Each row is a point on a tangle of strands that fork and nearly touch. The rows are in no order.
(in the rows, 128 means zero)
Two points are linked if the straight distance between their rows is under 87.3. Some points are linked to none.
giko: [163 107  71  57 104 129 127 174 117 173 101 142 152 197 107 111 105 137
 105]
vit: [126 163 196 166 129 157 151 121 139 131 133 145 157 133 192 142  88 184
 149]
Rifo: [116 121 186 150  83 115 119 132 157  75 149 131 109 123 148  78  94 133
 106]
Zel: [159  99 108 147 153 138 107 113  97  83 163 137 107  93 129 136 142 143
 173]
lukim: [114 134 194 175 118 147 151 111 125 136 128 150 161 150 207 117  97 166
 160]
Kavog: [131  93 112 152 210 112 133 150  93 118 119  46 154 118 104  97 162 101
 155]
Liger: [126 173 108 131 105 112 114 126 144 144 132 111  89 127 127 159 135 144
  95]
kir: [114 144 154  84  59  96  89 148 158 110 159 139 106 137 109 102 114 152
 100]
Pizef: [115 155 124  60  65 105  88 158 148 130 144 147 109 146  99 112 116 158
 108]
leg: [143 105  47  82 111 105 136 154 101 170 126 145 141 181  90 127 141 125
 106]
debov: [150  70  97 160 165 147 104  92  90 103 148 124 104  95 108 146 169 118
 175]
gaso: [ 87  86 138 123  84 108 141  79 135 137 157 147 105 129 156 153 140 107
  70]
kem: [135 178  99 119 116 113 104 143 135 118 129 122 103 117 113 142 124 138
 122]
Pidup: [132  99 153 155 135 131 134  63 143 155 117 146 122 116 164 182 148  85
 131]
tadi: [ 88 105 174 169 109 118 138  81 128 148 104 154 127 147 206 118 121 105
 159]
getag: [122 170 122  47 101 120  73 152 150 126 127 153 128 136  91  92  95 126
 138]
pim: [ 93 125 185 178 112 127 148 103 124 145 109 153 144 154 210 105 103 140
 164]
namis: [157 162 118 146 202 128 147 180 119 116 107  68 173 116  98  91 119 114
 152]
Repub: [124  98 120 135 128 135 158  92 137 154 119 137 108 102 101 199 181  91
  99]
Duket: [167 125  84  82 143 117 118 171 136 139 103  90 184 180  91 104 146 109
 108]
Sasi: [147 123 166 137 145 163 130 127 111  79 177 163 142  94 145 127 109 180
 174]
Zadul: [126 120 142 155 131 131 141  71 149 158 111 131 108 116 146 197 152  96
 109]
soser: [146 183  88 110 128 121  99 157 136 113 119 119 124 116 105 123 114 126
 138]
tem: [112 113 197 167 100 136 142 126 143  82 139 145 124 132 176  82  85 142
 134]
mas: [121 158 125 155 123 121 134  97 147 155 118 112  85 127 132 184 145 122
  95]
Fefu: [159 156  76 104 146 121 103 165 131 118 104  96 160 140  95 104 130 104
 126]
rik: [ 71 126 172 169  81 121 130 125 152 136 106 115  91 143 194  81 113 125
 101]
Ganul: [142 150 120 105 149 137 100 145 114  79 166 156 137  79 107  97  98 142
 174]
kos: [159 109 138 149 149 143 118 109 104  82 171 151 118  99 148 137 126 158
 176]
nomoz: [130 131 199 147 123 145 143 131 130  77 167 157 134 109 156 107  88 166
 144]
nor: [131  68  99 164 191 142 123 115  86 113 117  97 113 103  89 130 178 106
 176]
rep: [128 107  47  98 111 107 139 131 101 154 143 151 122 150  85 149 165 119
  99]
kiseb: [108  73 107 144 206 119 137 127  90 129 106  64 131 106  91 114 183  89
 154]
nif: [137 119 123 163 218 128 150 165  93 115 115  51 161 114 113  96 145 122
 167]
guf: [130 157 109  31 105 138  74 153 149 142 107 152 148 155  98  91  94 125
 127]
Zoler: [150 205 143 161 160 160 147 150 130 128 122 130 124 106 126 154  93 172
 154]
Zotuz: [ 58 101 155 148  77 120 137 101 147 147 110 123  93 140 188 102 133 107
  81]
Dagud: [158 197 110 137 183 152 143 177 124 123 107 109 162 102  93 108  95 125
 154]
Nani: [152 205 125 154 180 169 156 165 120 121 110 122 141 100 106 138 102 160
 163]
bizi: [184 117 112  67 147 129 117 170 153 144  97  87 193 192  86 106 130 113
  99]
zaga: [117  83 162 156 126 121 128  58 134 149 121 156 130 119 190 155 136  90
 151]
dufi: [150 148  88  40 103 140 102 175 140 166  89 137 157 179 104 111 100 134
 107]
benag: [120 101  68 101 102 109 137 112 109 147 161 158 109 131  93 166 163 121
  92]
gike: [126 132  83 140 159 123 140 122 114 129 106 103 108 122  90 148 180 103
 125]
pifab: [ 67  95 145 131  81 110 142  88 144 146 138 134 104 133 173 128 133 107
  68]
lelob: [142 188 177 162 147 169 149 129 134 129 136 143 144 116 156 161  88 190
 151]
gadan: [126  74 130 125 129 134 181 113 137 158 104 140 116  89  80 209 193  89
 104]
sapop: [108  92 104 105  83  99 141  93 122 149 174 158 106 127 122 167 147 123
  71]
Muler: [106 129 171 127  60 101 107 134 157  94 155 123 105 137 131  87 112 140
  84]

A fork is a point with three links, a tip a point with one. Leave the first point through the second and follow the links. Name the first fork or tip that comes.
vit; lukim => Zadul
sapop; gaso => rik
Liger; kem => bizi

Name the points in between on the shortest way along the links from the first point to the second, in order.
lukim; Zadul => pim > tadi > zaga > Pidup
tem; getag => Rifo > Muler > kir > Pizef
gaso; guf => sapop > benag > rep > leg > giko > dufi
bizi; mas => Duket > Fefu > soser > kem > Liger
debov; Nani => nor > kiseb > Kavog > nif > namis > Dagud
Muler; kos => Rifo > tem > nomoz > Sasi
